Each row is a point on a landscape with many valleys, with its height.
From any point a ball rolls to the lowest of the 2 points nearest to it. It stops when none of these is lower. Distance is the straight distance between rows; heights are no part of it.
tuguz (h 3.08): [-57,64,44,22,14,-46,-47,-21,-52,39,34,-34,-43,7,19,-6,-8,-12,-6,-38,-8,41,12,6,-12,6,-25,-14,40,-30,13,-6,-17,44,-19,35,49,-11,-14,-3,1,-55]
Kad (h 4.54): [14,-2,18,-23,-36,-15,34,36,-13,3,-5,-5,40,-4,-6,6,-40,-56,-56,36,-1,19,-57,-4,-5,-17,-69,54,-39,2,21,-19,-13,-18,-30,-20,-38,40,22,19,0,-20]
vesu (h 3.09): [11,53,21,1,-28,-48,35,29,-64,32,50,30,39,38,-7,24,-7,27,-2,-1,28,-3,-15,8,-31,-7,-20,18,25,-1,-8,-11,-19,45,0,3,-7,30,-19,10,33,-18]
Dad (h 2.77): [25,-14,-22,0,21,16,-49,14,-11,-38,-9,34,7,0,-7,-6,25,41,15,21,-5,-16,58,-2,6,13,15,-19,15,6,-6,26,-20,-14,13,1,-21,-7,9,-7,21,6]
dobu (h 2.61): [-27,48,-21,28,21,-30,-10,-21,-23,5,35,-12,-1,19,9,32,37,45,57,-65,44,1,11,8,-4,17,-6,4,77,21,-27,16,-36,63,10,37,-36,3,-39,16,10,3]
zapat (h 2.07): [-51,-39,-40,-6,54,53,-65,-71,47,-5,-10,-13,-21,-26,11,5,22,-1,15,-31,-5,-19,-6,-14,39,8,39,-47,-7,-9,8,-12,40,-19,5,-6,63,-39,14,-25,-14,23]
Pomaf (h 1.06): [-9,-38,-34,-13,26,51,-71,3,40,-15,-18,40,1,5,7,-15,30,15,0,-17,-13,-20,16,0,7,16,14,-39,-9,-9,10,14,-3,-21,11,0,21,-8,13,-15,7,12]
Bemuk (h 4.02): [-51,42,11,26,9,-25,-20,14,-16,-7,3,-30,17,-24,6,-20,-15,-71,-48,-8,4,27,-45,-21,31,-5,-75,21,-18,0,26,-3,-62,9,-13,29,-36,34,15,32,-39,-17]
Lige (h 3.37): [-51,57,39,17,12,-17,-50,-15,-12,23,22,-30,-42,17,18,-38,-19,-26,-32,-52,-18,23,-22,-12,3,1,-42,10,10,-23,10,-10,-32,37,-18,42,41,0,0,16,-16,-61]
kis (h 2.96): [-31,46,6,25,9,-54,-21,0,-49,14,32,-25,16,-6,3,29,21,15,32,-21,27,32,7,15,7,17,-24,2,40,0,-5,-4,-9,45,11,21,-2,-5,-23,-8,-5,-4]
Sapak (h 3.20): [-44,57,-3,31,23,-27,-38,0,-27,-1,28,-16,-1,-12,8,7,23,11,23,-27,14,16,24,5,-3,18,-22,-12,35,-5,-1,13,-34,37,16,12,-13,-2,-22,-9,-4,-6]
zale (h 7.84): [-5,30,25,-5,-2,3,1,16,5,24,0,32,-23,29,-8,-12,9,9,-3,-30,-21,-4,22,11,-31,6,8,-5,3,-15,7,19,-26,32,17,24,36,24,-15,15,37,-45]
rafo (h 4.11): [27,-13,-36,13,-17,0,28,26,-31,-4,18,-14,54,-12,-8,37,-15,-18,-10,42,12,0,-10,-8,2,10,-58,41,0,46,-7,12,5,-12,-8,-22,-84,23,2,-11,6,38]
pogi (h 1.83): [-49,38,-7,17,43,-13,-52,-47,-3,11,18,-29,-7,-27,14,-23,8,-24,2,-33,-8,0,20,-5,28,2,-19,-20,-1,-8,18,-1,-15,10,2,10,12,-28,-6,-4,-20,-1]
defu (h 2.41): [49,2,-21,9,-12,17,16,35,-6,-15,-3,37,27,-5,-9,6,8,4,-9,31,-10,-27,11,-2,-19,-3,-38,32,1,22,-14,32,-19,-30,-4,-27,-42,33,-8,-18,19,12]
nifes (h 5.11): [13,10,-15,10,-30,11,33,4,8,14,-13,22,-3,18,-7,-14,0,-16,0,-12,3,-3,-13,5,-18,-8,-17,32,11,21,-6,34,-34,-11,-11,-2,-30,27,-14,11,21,-10]
geke (h 3.01): [-14,56,-8,25,7,-22,-17,6,-34,9,33,6,11,29,0,19,48,52,60,-43,6,1,40,-13,-12,9,-9,-7,70,14,-21,23,-49,57,17,35,-29,20,-35,1,29,-6]
kelez (h 2.76): [49,-8,29,-10,1,-33,-20,52,-54,-32,14,10,26,20,0,28,11,53,17,58,-18,-5,34,9,-12,8,26,-17,-23,-11,-5,-15,31,-4,13,-25,-1,-8,20,-30,10,1]
Reli (h 2.11): [-8,-28,-38,7,38,33,-68,-10,16,-28,7,16,21,-36,-7,-5,31,26,12,8,2,-20,27,-15,31,4,-9,-29,6,13,8,20,-22,-9,12,-2,-35,-21,20,-14,-4,30]
Labut (h 2.05): [-24,59,7,27,2,-47,8,3,-45,5,50,-14,16,15,17,17,13,27,28,-51,40,0,-5,10,-4,1,-26,14,70,16,-13,9,-44,58,10,30,-38,21,-32,14,25,4]
Sosib (h 3.57): [-44,48,45,14,-10,-13,-16,-3,5,12,7,-20,-11,15,3,-38,-19,-30,-24,-37,-3,25,-27,-8,-2,1,-39,33,9,-14,5,-14,-45,29,-13,45,8,20,0,38,-13,-46]
Letug (h 6.82): [-14,-21,18,-21,-18,1,61,-44,44,8,-50,-28,-24,19,5,-8,-11,-12,17,-18,12,11,-45,-9,-3,-8,29,18,21,28,-20,-13,40,0,-24,21,13,-2,10,40,-8,23]
taz (h 3.34): [13,-80,-41,-8,17,73,-3,-27,52,-15,-33,7,-35,-7,-11,-24,7,0,5,-10,7,-14,-7,-14,24,3,67,-28,-12,16,-10,-4,22,-42,-8,-17,26,-25,-3,-2,-28,43]
bodav (h 6.59): [20,-9,29,-10,-23,-24,55,6,-7,8,4,-12,27,-9,-7,17,-32,-23,-20,49,-3,23,-24,23,-7,-13,-12,20,-41,-12,11,-35,60,-10,7,-20,10,-7,17,-1,-14,-4]
sanem (h 1.46): [-48,6,-43,20,43,15,-59,-49,21,-4,12,-13,10,-34,10,-17,24,-7,12,-28,6,-6,26,-11,40,4,-1,-38,2,1,12,4,-13,5,11,4,-4,-40,3,-11,-13,23]
Lekon (h 0.98): [-34,66,36,29,-24,-32,-14,19,-41,9,42,13,11,15,-2,-13,-4,0,-30,-29,23,22,-22,-4,-15,-13,-47,22,14,-16,2,-10,-60,37,-13,33,2,31,-14,22,23,-49]
boga (h 4.53): [-24,27,-20,22,-12,-16,4,35,-40,4,19,-6,50,-8,2,17,-18,-39,-22,12,21,16,-30,-12,3,0,-83,45,4,22,10,0,-42,9,-17,2,-59,42,-6,25,8,5]
dak (h 1.10): [20,-52,11,-28,23,10,-47,5,-2,-23,-11,10,-38,11,15,27,12,35,14,19,-27,-8,19,13,-7,9,64,-59,-40,-31,9,-36,57,-17,22,-14,52,-47,18,-33,6,5]
zapan (h 5.85): [-18,-2,10,5,20,-46,-2,-25,-31,9,22,-53,5,-57,6,36,-1,-16,11,31,6,34,-2,-2,27,-16,2,-25,-23,-15,11,-41,63,16,5,-19,17,-50,15,-16,-33,5]
mured (h 6.84): [40,-11,21,-18,-31,-13,46,33,-25,-2,6,12,38,-17,-16,16,-30,-15,-30,75,-3,1,-7,11,-13,-22,-14,11,-52,-19,27,-40,43,-18,6,-36,-8,10,13,-15,-3,-8]
kimok (h 4.67): [4,16,7,-4,-32,11,36,1,23,28,-1,18,-16,42,-12,-28,-12,-10,-19,-37,-10,-6,-28,4,-29,-9,-2,37,17,9,3,26,-44,11,-18,24,-16,30,-8,28,31,-30]
labeb (h 3.26): [-36,11,44,-28,13,-13,-13,-14,13,26,-19,-18,-43,1,22,-30,-22,-21,-42,-17,-28,-8,8,8,0,2,12,-9,-21,-29,15,-12,24,17,-15,3,95,-16,15,-2,-3,-47]
vota (h 1.71): [13,-47,13,-38,20,20,-25,-5,20,-13,-33,26,-43,25,20,9,16,33,-1,-2,-34,-20,15,18,-9,6,57,-52,-28,-34,5,-19,49,-8,13,-20,84,-56,5,-20,5,13]
Nefu (h 2.91): [-19,-7,20,-28,11,10,14,-24,33,11,-19,-16,-14,1,8,-31,-20,-20,-26,-28,-10,-16,4,11,11,1,18,2,-14,-17,5,-3,9,5,0,6,70,-11,7,7,-13,-23]
teso (h 1.65): [21,-28,32,-25,19,-24,-47,6,-26,-15,12,0,-20,-3,16,27,10,33,19,25,-34,-1,38,3,-3,-1,41,-49,-31,-27,12,-32,59,-7,12,-5,44,-65,20,-38,12,4]
pem (h 2.49): [16,-36,-47,1,16,57,-20,4,37,-18,-12,30,8,-17,-7,-31,8,-22,-13,-10,2,-30,23,-8,16,0,-7,7,-6,25,6,31,-33,-36,-10,-12,-36,4,-7,-6,-13,20]
paba (h 4.29): [9,17,38,-17,-38,-1,36,12,19,37,-8,26,-8,39,-13,-25,-30,-5,-27,-8,-9,1,-27,15,-33,-11,4,43,1,-12,-1,-1,-24,15,-13,27,9,25,4,28,25,-40]
Bope (h 5.12): [19,-19,-11,1,-33,8,53,-22,17,-4,-23,-3,2,9,2,-2,-16,-28,11,0,9,7,-36,3,-4,-11,3,24,-1,18,-3,12,12,-27,-10,-19,-32,6,-2,8,0,20]
Fid (h 7.12): [5,-38,23,-32,-44,16,75,-34,57,21,-58,-17,-22,31,-1,-22,-16,-19,-15,-8,-2,-9,-57,-9,-15,-7,25,40,6,32,-17,7,33,-26,-38,13,15,12,26,45,-3,19]
gul (h 3.33): [15,50,2,11,12,-23,-31,20,-45,-6,30,13,7,39,-1,33,41,73,69,-22,-9,-3,50,-11,-28,14,23,-21,58,8,-24,30,-37,47,22,20,-14,13,-33,1,35,-15]
betib (h 3.53): [-56,52,-14,38,32,-11,-33,-41,1,4,25,-32,-22,9,17,-5,12,2,33,-79,9,20,7,-1,5,11,-18,2,52,12,-10,21,-51,39,-1,40,-12,5,-28,19,-10,-2]
koz (h 6.20): [37,-8,31,-22,-47,-19,63,9,7,17,-9,-4,19,24,-2,2,-41,-22,-29,40,0,29,-41,16,-25,-14,-10,34,-26,-1,9,-18,37,-19,-12,-18,3,8,15,4,11,-16]
fadov (h 4.32): [32,-19,9,-19,-32,20,44,16,29,20,-16,28,-5,23,-11,-31,-28,-17,-30,6,-20,-15,-4,20,-40,-11,10,18,-16,-8,0,18,-5,-28,-12,-16,13,27,-6,1,18,-28]
zab (h 5.70): [-26,7,0,19,17,-42,-4,-24,-15,-5,15,-50,20,-44,4,22,11,-21,18,10,13,30,-6,8,23,0,-15,-7,-7,-3,4,-22,39,11,6,-1,-8,-32,2,3,-28,19]
gafe (h 3.39): [42,-18,-33,13,-13,13,21,17,-19,-10,10,10,37,-21,-9,28,-9,-2,-2,34,3,-9,-2,-1,3,3,-19,25,-5,41,-14,21,7,-21,-11,-29,-56,23,3,-19,2,28]
Zupi (h 6.76): [70,-63,13,-14,-19,12,26,29,-12,-38,-10,30,-5,20,-9,9,-11,51,8,62,-12,-29,16,12,-31,-3,48,-20,-15,-1,-11,-15,38,-42,2,-38,-10,2,17,-22,23,24]
zusu (h 3.68): [-4,21,-18,9,-13,-21,39,-27,20,15,3,-10,-27,15,8,26,11,32,60,-38,35,-2,-12,0,-11,4,36,10,49,18,-26,14,-3,26,5,20,-20,-13,-21,14,13,18]
zavin (h 2.44): [7,-67,-42,-21,31,64,-38,-16,50,-24,-28,30,-37,2,7,-7,26,21,15,-16,-2,-22,-5,-3,8,5,58,-48,-7,-3,-6,-3,21,-22,5,-16,42,-21,3,-13,-10,37]
Kizi (h 2.90): [-45,63,34,16,13,-44,-26,-13,-41,29,31,-25,-34,19,7,9,9,8,14,-52,13,34,-1,10,-15,2,-6,-3,34,-20,8,-11,-17,55,5,38,32,-3,-27,10,0,-32]
Butu (h 3.76): [-44,30,74,-15,1,-12,-31,-13,10,39,-1,-46,-49,15,35,-38,-34,-35,-47,-25,-46,-2,-32,-4,-13,-8,-19,28,0,-29,14,-23,2,50,-26,47,93,-10,13,23,-26,-64]
demu (h 7.69): [17,19,11,-15,-17,17,-14,47,-6,-11,-11,51,12,14,-2,-21,6,0,-29,10,-30,-20,34,-6,-18,-9,-11,-3,-22,-19,12,14,-35,-19,10,-5,6,23,-10,-2,27,-25]
malo (h 2.64): [-40,65,39,24,6,-63,-16,-6,-64,22,52,-23,-4,14,14,30,18,20,32,-48,31,30,9,15,-17,8,-17,-2,59,-11,-1,-5,-16,59,-4,37,6,5,-33,-3,12,-18]
gisog (h 2.47): [10,-23,-40,-4,39,28,-60,21,-14,-42,4,30,23,-18,-20,6,27,44,19,19,-4,-15,40,-13,27,5,-7,-30,16,23,-2,33,-33,-22,6,1,-45,-8,22,-5,13,20]
Gubud (h 3.79): [22,-3,29,-26,-48,11,51,16,31,33,-23,25,-14,32,-20,-27,-36,-10,-42,-1,-24,-7,-11,23,-42,-6,20,34,-25,-16,2,6,3,-3,-14,7,41,29,6,20,24,-50]
daga (h 4.23): [3,-25,-40,11,-22,29,57,-41,41,-4,-29,-13,-27,19,-2,-5,20,-12,26,-21,17,-8,-21,-16,-1,8,39,13,20,37,-21,31,3,-36,-14,-1,-30,8,-9,8,-6,44]
led (h 3.12): [-20,27,-11,30,6,-28,14,-35,-7,9,7,-27,-13,12,17,23,20,26,58,-51,39,13,-1,4,-3,3,13,-1,56,19,-16,15,-17,38,12,22,-31,-2,-33,16,3,9]
rosel (h 1.70): [-2,-43,-43,-5,42,47,-60,-22,34,-28,-19,26,-24,-1,15,-9,41,31,27,-35,-4,-23,17,-10,15,27,48,-45,2,-10,2,10,0,-8,19,-2,38,-16,4,-7,1,27]
pur (h 3.36): [60,-3,11,-9,5,-22,-11,59,-55,-49,12,28,30,28,-7,30,2,70,22,48,-12,-15,42,3,0,15,23,-17,-6,7,-16,18,4,-13,7,-9,-28,7,24,-20,26,4]
Gumu (h 5.49): [-16,3,0,23,3,-23,19,-28,-4,-9,-6,-39,16,-31,-2,8,-15,-29,9,8,9,27,-20,5,17,0,-7,6,-8,10,13,-11,16,0,10,-7,-25,-10,6,9,-25,24]
zete (h 6.51): [73,-37,28,-23,-22,-18,19,47,-26,-30,1,36,14,24,-13,13,-22,47,-1,72,-17,-14,27,19,-34,-7,38,-18,-27,-27,-4,-30,38,-28,19,-35,8,5,19,-23,19,12]
depe (h 4.16): [-24,10,11,-1,-7,14,10,-14,43,13,-25,-13,-12,14,8,-38,-23,-42,-18,-41,-6,-1,-22,8,8,2,-11,30,-3,7,-3,17,-40,4,-12,16,-5,18,4,37,-11,-18]
tevab (h 3.54): [-27,24,62,-19,-11,-19,-3,-10,20,28,-17,-33,-37,16,16,-28,-39,-16,-49,-20,-31,-1,-16,11,-18,2,3,20,-15,-29,4,-23,16,37,-21,33,91,-7,15,13,-10,-64]
zim (h 4.31): [20,-53,-41,-5,1,46,46,-29,54,-5,-42,-4,-35,14,-12,-19,-1,-14,5,-14,3,-31,-19,-5,22,3,60,-10,-3,25,-14,12,30,-46,-12,-18,17,-13,-9,4,-28,46]
kot (h 4.76): [27,-6,-18,-7,-14,24,36,-3,25,20,-29,25,-36,15,3,-6,14,16,19,-28,-7,-27,10,10,-22,10,47,-7,11,-12,-24,26,0,2,14,21,31,15,-10,7,22,-6]
vafov (h 5.71): [35,-21,9,-12,-38,9,55,5,16,2,-9,-1,15,0,-14,0,-32,-35,-27,35,0,-1,-31,14,-1,-12,-7,28,-32,8,9,5,16,-34,-16,-28,-24,17,4,6,2,-1]
fuzim (h 4.57): [-11,-7,4,0,-18,7,34,-23,34,8,-29,-20,4,-2,-5,-15,-18,-48,-16,-8,3,22,-34,6,9,-12,-6,25,-5,11,0,13,1,-8,-18,-2,-22,9,10,32,-6,1]
goti (h 5.98): [0,-29,16,-1,9,-27,-4,-3,-30,-6,37,-32,13,-57,-6,25,-3,6,2,49,-10,11,-3,3,22,-23,2,-37,-38,-36,17,-59,74,-2,6,-24,4,-50,29,-33,-24,8]
Pema (h 3.06): [30,-10,-25,4,8,34,-2,19,15,-13,-5,26,16,-21,-18,-16,10,-15,-19,14,-8,-26,8,-4,4,-17,-37,22,-11,18,0,37,-33,-42,-12,-21,-51,17,-11,-7,-5,20]
dedi (h 3.22): [-57,54,41,5,26,-18,-47,-26,-20,36,22,-30,-56,16,23,-26,-20,-15,-16,-53,-28,18,5,-4,-12,13,-16,-4,22,-25,10,0,-9,52,-23,44,77,-11,4,9,-8,-64]
mesat (h 7.06): [17,-48,13,-21,-19,26,67,-18,44,-9,-39,-22,1,-11,-17,-9,-37,-48,-21,28,-4,13,-40,5,21,-17,18,11,-28,9,2,-9,40,-49,-20,-25,3,-2,16,24,-9,18]
gugev (h 0.58): [-19,-14,-31,11,49,14,-39,-55,10,-12,2,-16,-18,-33,21,7,33,23,35,-19,25,4,36,-10,31,22,39,-30,24,6,-7,-7,16,4,23,-3,-6,-48,-7,-17,-22,33]
nupan (h 3.28): [35,16,-10,-4,-21,10,23,43,-17,1,4,25,37,5,-13,14,-18,-19,-24,39,-8,-7,-12,-5,-11,-15,-59,37,-18,18,4,22,-26,-30,-8,-22,-46,41,-18,-8,14,-9]
vumo (h 5.81): [-5,-36,-20,6,47,7,-43,-35,-8,-17,23,-22,-11,-54,3,34,33,44,46,20,15,15,22,-8,28,6,41,-45,14,19,-8,-22,54,2,8,-13,-5,-56,26,-29,-22,29]
begug (h 7.60): [25,11,7,-16,-11,9,-12,56,-18,-10,4,31,20,-15,-23,-2,-2,-12,-38,42,-26,-18,31,-4,-5,-16,-40,0,-31,-20,18,0,-33,-33,0,-18,-8,17,2,-6,1,-25]
notim (h 5.99): [9,-39,-13,-3,-20,14,81,-36,47,3,-49,-21,-46,21,-11,-2,3,-4,46,-1,22,5,-34,-31,16,11,57,2,17,47,-24,6,53,-38,-17,3,3,-8,4,15,-12,58]
zabos (h 1.42): [-44,-39,-38,4,55,33,-77,-60,25,-5,7,-9,-15,-49,12,8,30,16,43,-11,10,3,15,-15,29,21,35,-46,10,4,-2,-15,34,-6,12,-4,16,-44,9,-25,-12,19]
dabe (h 3.50): [-9,-37,-18,-18,11,42,-16,-4,50,-5,-19,22,-2,-15,-16,-27,-3,-28,-22,-2,-7,-22,12,-5,12,-10,3,-18,-27,-9,9,9,-3,-30,1,-12,9,-14,-2,-5,-9,2]
misa (h 2.25): [45,-13,-15,-4,6,22,-9,33,-9,-28,-8,38,7,15,-9,-14,23,34,15,13,-18,-27,40,-1,-26,5,12,-6,16,2,-18,35,-20,-17,13,-5,-20,11,-2,-4,23,6]
dib (h 4.78): [33,-8,-9,-5,-26,19,38,11,13,14,-6,35,-6,20,-7,-10,3,8,-5,4,-9,-17,3,6,-35,-7,9,21,0,1,-9,31,-15,-24,-4,-7,-13,23,-12,3,19,-2]
Pege (h 5.24): [-8,-2,-9,8,1,-14,14,-6,7,-3,9,-20,23,-42,-6,0,-13,-42,-25,20,9,8,-17,5,23,-8,-26,1,-37,6,22,-9,12,-10,0,-13,-30,-14,14,10,-14,13]
Lelu (h 7.76): [4,30,21,-5,-21,-11,-9,37,-12,1,-2,30,-4,17,-4,-16,12,6,-16,10,-25,2,29,4,-21,2,3,-2,-15,-23,12,12,-20,11,14,1,29,10,-7,-8,26,-34]
Kote (h 3.83): [-30,-9,-8,-9,15,21,-5,-10,47,1,-15,-6,0,-4,0,-48,-18,-49,-25,-24,-1,-10,6,4,27,8,-1,4,-16,-2,9,14,-27,-13,-1,-1,9,-3,0,12,-14,-2]
bebi (h 4.24): [-51,33,-2,27,-1,-34,-19,37,-58,5,21,-18,41,-18,7,11,-11,-55,-36,5,18,28,-35,-21,25,9,-85,39,-5,3,16,-18,-49,16,-17,28,-50,31,3,23,-18,-12]
pivu (h 6.79): [-5,-42,-2,-19,-19,22,61,-28,47,-1,-47,-25,-19,-1,-4,-13,-14,-31,0,13,0,10,-30,-8,25,-4,34,12,-6,21,0,-1,41,-33,-14,-21,-5,-11,14,28,-19,37]
Ner (h 2.87): [55,-9,-4,-6,2,2,-15,54,-38,-42,1,33,26,22,-12,1,8,43,5,38,-21,-26,45,-5,-14,3,4,-5,1,13,-14,35,-23,-26,-2,-14,-28,19,10,-12,33,5]
Melur (h 1.79): [4,-8,-25,9,25,4,7,-37,21,-14,-5,-16,-20,-15,4,15,22,15,49,-20,28,5,31,-4,15,18,51,-11,26,15,-30,6,20,6,23,0,5,-26,-21,-2,-20,31]
nub (h 6.46): [-6,-24,-5,-3,-9,3,61,-45,39,2,-49,-32,-32,-5,4,1,-10,-20,26,-5,14,16,-23,-17,24,9,45,3,12,26,-15,-2,55,-28,-11,-5,11,-17,4,18,-20,40]
Kar (h 6.29): [51,-27,41,-18,-15,-10,23,24,-20,-21,-1,19,3,-3,-8,17,-6,21,-12,75,-15,-5,14,16,-10,-19,25,-25,-36,-34,16,-43,61,-17,18,-31,10,-19,21,-23,-2,7]
Nodi (h 7.48): [30,3,-8,-3,-10,-5,7,43,-25,-7,8,9,39,-33,-20,13,-10,-16,-36,50,-7,-2,6,-9,9,-23,-45,13,-36,-14,28,-11,3,-24,10,-24,-28,8,10,-13,-9,-9]
baviv (h 1.92): [-12,-47,-55,-10,35,72,-68,3,60,-16,-10,37,18,-20,-8,-24,17,-19,-6,-13,-10,-32,12,-12,18,-6,-17,-22,-23,4,16,23,-31,-40,-3,-9,-16,15,14,-7,-6,16]
Vep (h 4.93): [2,-3,12,0,-19,-27,19,15,3,7,-4,-15,31,-21,-2,9,-30,-51,-43,29,9,19,-44,-4,2,-9,-45,29,-41,0,23,-9,-4,-1,-9,-7,-27,18,22,20,-14,-10]
Zef (h 2.31): [24,-32,20,-45,11,32,12,7,34,-9,-41,34,-39,27,12,-2,1,23,-10,-18,-24,-32,4,15,-14,-2,71,-35,-27,-32,-7,-5,42,-9,5,-5,96,-19,-9,-1,2,0]
Ful (h 7.33): [53,-22,3,-5,-6,7,11,50,-18,-13,6,25,31,-22,-16,14,-9,4,-19,65,-9,-20,14,-4,-4,-16,-24,10,-28,-1,2,-1,17,-28,-3,-41,-25,12,17,-22,7,10]
lubad (h 2.50): [-35,7,23,-10,9,-15,-5,-28,27,10,-14,-45,-18,-14,10,-27,-25,-37,-18,-22,-8,8,-9,7,18,-1,1,5,-21,-12,11,-16,8,10,-2,16,33,-22,7,14,-22,-18]
Pilog (h 4.61): [-11,-4,-32,19,-2,-15,12,31,-41,12,25,-25,63,-20,-12,37,-18,-33,-12,30,20,17,-15,-25,9,7,-78,51,-9,38,-8,-9,-19,-7,-13,-15,-83,29,0,16,-1,33]
sigap (h 2.18): [14,43,11,6,-36,-29,8,57,-65,19,34,21,47,31,-8,27,-5,24,-14,32,16,13,-6,1,-22,-6,-40,21,11,-4,-8,-5,-29,23,3,-12,-24,37,-9,-15,25,-13]
Saneg (h 2.75): [4,-17,30,-38,-2,4,24,7,16,10,-34,20,-37,13,7,-11,-8,16,-20,-5,-29,-16,18,25,-21,10,48,-19,-30,-34,-3,-13,37,2,8,-4,80,-10,-3,0,-4,-22]
fip (h 3.51): [29,7,-25,14,-6,-8,10,3,-9,-4,6,4,11,4,3,13,23,37,48,12,14,-1,15,0,-13,12,12,-1,46,16,-24,21,-7,20,14,-11,-38,7,-16,-14,8,17]
Duteb (h 3.13): [-2,-65,-24,-25,22,68,-23,-9,69,-9,-30,19,-7,3,-3,-26,2,-20,-30,-11,-3,-40,-7,6,14,-12,24,-31,-28,-23,9,-2,7,-22,-3,-15,44,-13,6,-10,-5,10]
nedu (h 2.16): [37,1,35,-10,6,-40,-24,19,-47,-17,13,-6,7,2,2,25,15,34,14,49,-19,4,32,16,-6,-5,28,-38,-19,-25,-1,-33,51,3,22,-23,26,-41,15,-33,1,5]
sof (h 1.56): [-38,78,23,33,0,-35,-9,-5,-51,5,53,4,14,19,7,7,17,15,11,-59,40,8,-5,-3,-2,2,-40,14,56,7,-6,7,-64,54,-3,56,-35,30,-35,24,21,-21]
Ved (h 2.63): [-31,-38,-36,-11,36,58,-48,-36,57,2,-20,2,-5,-17,-1,-22,8,-18,3,-17,-10,-23,-4,-6,33,5,25,-37,-19,-10,10,-11,12,-13,5,-13,42,-25,18,-15,-4,13]
Dat (h 1.52): [-13,-43,-39,-12,31,55,-85,13,33,-18,-4,21,10,-13,-6,-13,22,3,-7,9,-20,-23,22,-18,20,1,-13,-45,-25,-7,25,-4,-23,-38,6,0,6,-3,29,-24,-4,-4]
Vabaf (h 3.14): [2,-1,28,-29,-14,7,33,1,24,19,-27,3,-38,18,4,-13,-27,-4,-25,-21,-13,-6,0,24,-22,9,28,1,-20,-22,-8,-2,19,11,2,11,67,3,-5,7,10,-37]
Sedu (h 4.30): [14,-8,-27,5,-16,5,35,-21,18,35,-13,13,-43,29,-4,4,16,24,43,-39,20,-16,-8,0,-23,7,39,7,32,12,-15,22,-10,20,4,26,1,14,-16,3,23,6]
Gati (h 1.18): [1,68,22,-3,-45,-38,-1,71,-77,17,22,26,41,18,-4,28,-3,14,-33,33,-4,3,4,-13,-20,-14,-59,20,-7,-19,-6,-8,-59,17,-4,5,-12,49,-12,-5,26,-37]
lumo (h 7.10): [66,-25,15,-6,-26,2,47,50,-32,-8,6,22,35,0,-12,19,-27,8,-18,73,-2,-8,-6,11,-31,-15,-6,12,-35,-2,6,-19,37,-29,12,-44,-17,17,18,-28,12,12]
tuvov (h 5.25): [13,-39,-40,2,-27,27,67,-41,61,-2,-45,-9,-58,29,-14,-8,24,5,30,-18,15,-18,-24,-26,4,20,55,-2,9,39,-22,17,31,-49,-20,-1,-10,-1,-14,8,-26,61]
zesi (h 2.69): [16,-3,-26,17,15,6,5,-22,0,-3,-7,2,-17,0,8,9,27,50,50,-6,18,-4,43,0,-8,21,48,-10,41,8,-35,20,3,14,19,-4,-9,-16,-12,-4,2,26]
Biruz (h 3.02): [8,-18,-28,13,-1,17,34,-26,26,8,-21,-8,-18,2,10,-4,1,-4,26,-15,20,6,1,0,8,12,34,-1,19,18,-22,18,12,-12,7,-4,-13,-9,-17,1,-7,23]
meke (h 4.28): [40,7,-11,12,-10,-25,25,8,-31,-1,17,-5,27,4,9,43,5,37,35,35,18,9,1,7,-9,13,13,4,25,16,-23,-3,27,27,23,-22,-26,7,-6,-23,4,20]
Nen (h 1.88): [-25,-34,-46,8,25,37,-55,-29,31,-11,9,5,15,-39,-5,-16,17,-8,8,-14,4,-13,18,-15,31,0,-5,-30,-8,6,13,-9,-9,-8,5,-7,-22,-29,12,-12,-16,24]
vibi (h 4.85): [20,1,-7,12,-9,-16,23,-14,-10,-3,6,-18,11,-11,2,30,-1,14,31,21,13,28,-1,7,-2,9,18,0,8,5,-14,-7,38,9,17,-16,-10,-6,-11,-6,-7,15]
Tigen (h 1.13): [-52,75,30,29,-12,-24,-28,7,-32,7,37,1,-3,18,-1,-17,8,3,-10,-62,12,14,-9,-3,-9,-2,-46,10,41,-8,1,7,-70,49,-1,47,-8,20,-18,15,13,-44]
gibi (h 5.58): [1,-17,-19,16,29,-10,-11,-22,-11,-18,19,-26,14,-48,-3,25,19,25,28,26,13,11,11,-3,27,3,20,-21,-6,12,-5,-26,52,10,15,-16,-15,-42,13,-17,-28,28]
pinir (h 6.11): [25,-53,22,-13,-1,-11,0,24,-3,-19,11,6,19,-36,-15,24,-7,18,-19,67,-9,10,4,2,7,-29,4,-34,-53,-36,24,-53,68,-14,9,-27,-1,-36,32,-31,-24,7]
nuta (h 3.81): [-41,48,16,20,-15,-21,-32,6,-9,-1,7,-15,8,-7,4,-21,-23,-42,-32,-13,5,26,-26,-7,16,-2,-57,26,-5,-13,21,-3,-64,13,-7,26,-13,28,-6,14,-17,-30]
vum (h 2.15): [-39,34,10,9,17,-15,-19,-27,11,16,-6,-42,-17,-15,14,-32,-9,-23,-8,-32,-4,10,4,5,13,4,-11,-5,1,-12,7,-1,-23,23,-1,16,22,-6,-8,5,-16,-19]
nonu (h 3.38): [-63,63,-8,42,38,-26,-50,-35,-18,4,38,-37,0,-16,16,-15,26,-6,32,-57,14,24,13,-2,17,16,-55,-12,52,5,6,19,-55,39,4,29,-16,6,-31,1,-7,-4]
Moze (h 4.01): [26,9,-2,-18,-34,-10,40,39,-21,1,-1,24,32,11,-5,12,-32,-40,-38,31,-4,2,-48,-8,-12,-18,-81,71,-31,28,14,-4,-29,-29,-17,-27,-51,43,6,-1,10,-12]
lan (h 5.30): [13,-24,-14,18,1,4,6,-3,1,-19,8,-9,20,-37,-1,13,7,16,13,27,12,5,2,6,22,-9,12,-7,2,15,1,-8,24,-12,15,-18,-29,-21,3,-14,-19,33]
Ritog (h 0.11): [-16,67,40,6,-35,-41,-5,45,-62,18,32,20,22,21,-4,7,-15,2,-39,9,8,23,-20,-5,-20,-21,-52,23,4,-29,11,-15,-45,28,-5,24,6,41,-14,1,15,-52]

Where does a ball stop that starts at each point below?
bebi => malo
tevab => sanem
Kar => defu
begug => gugev
fuzim => gugev

Call two points neighbours if one is among the 2 nearest of the other. Go from one point of each pair to the other, from neighbour to neighbour, staying as low as possible. Name the highest point that can't be avoided.
dak and gugev => tuvov
misa and dak => Vabaf
dobu and Gubud => dib
sanem and malo => Butu
misa and Pomaf => Pilog
misa and sanem => Dad
Pomaf and defu => Pema
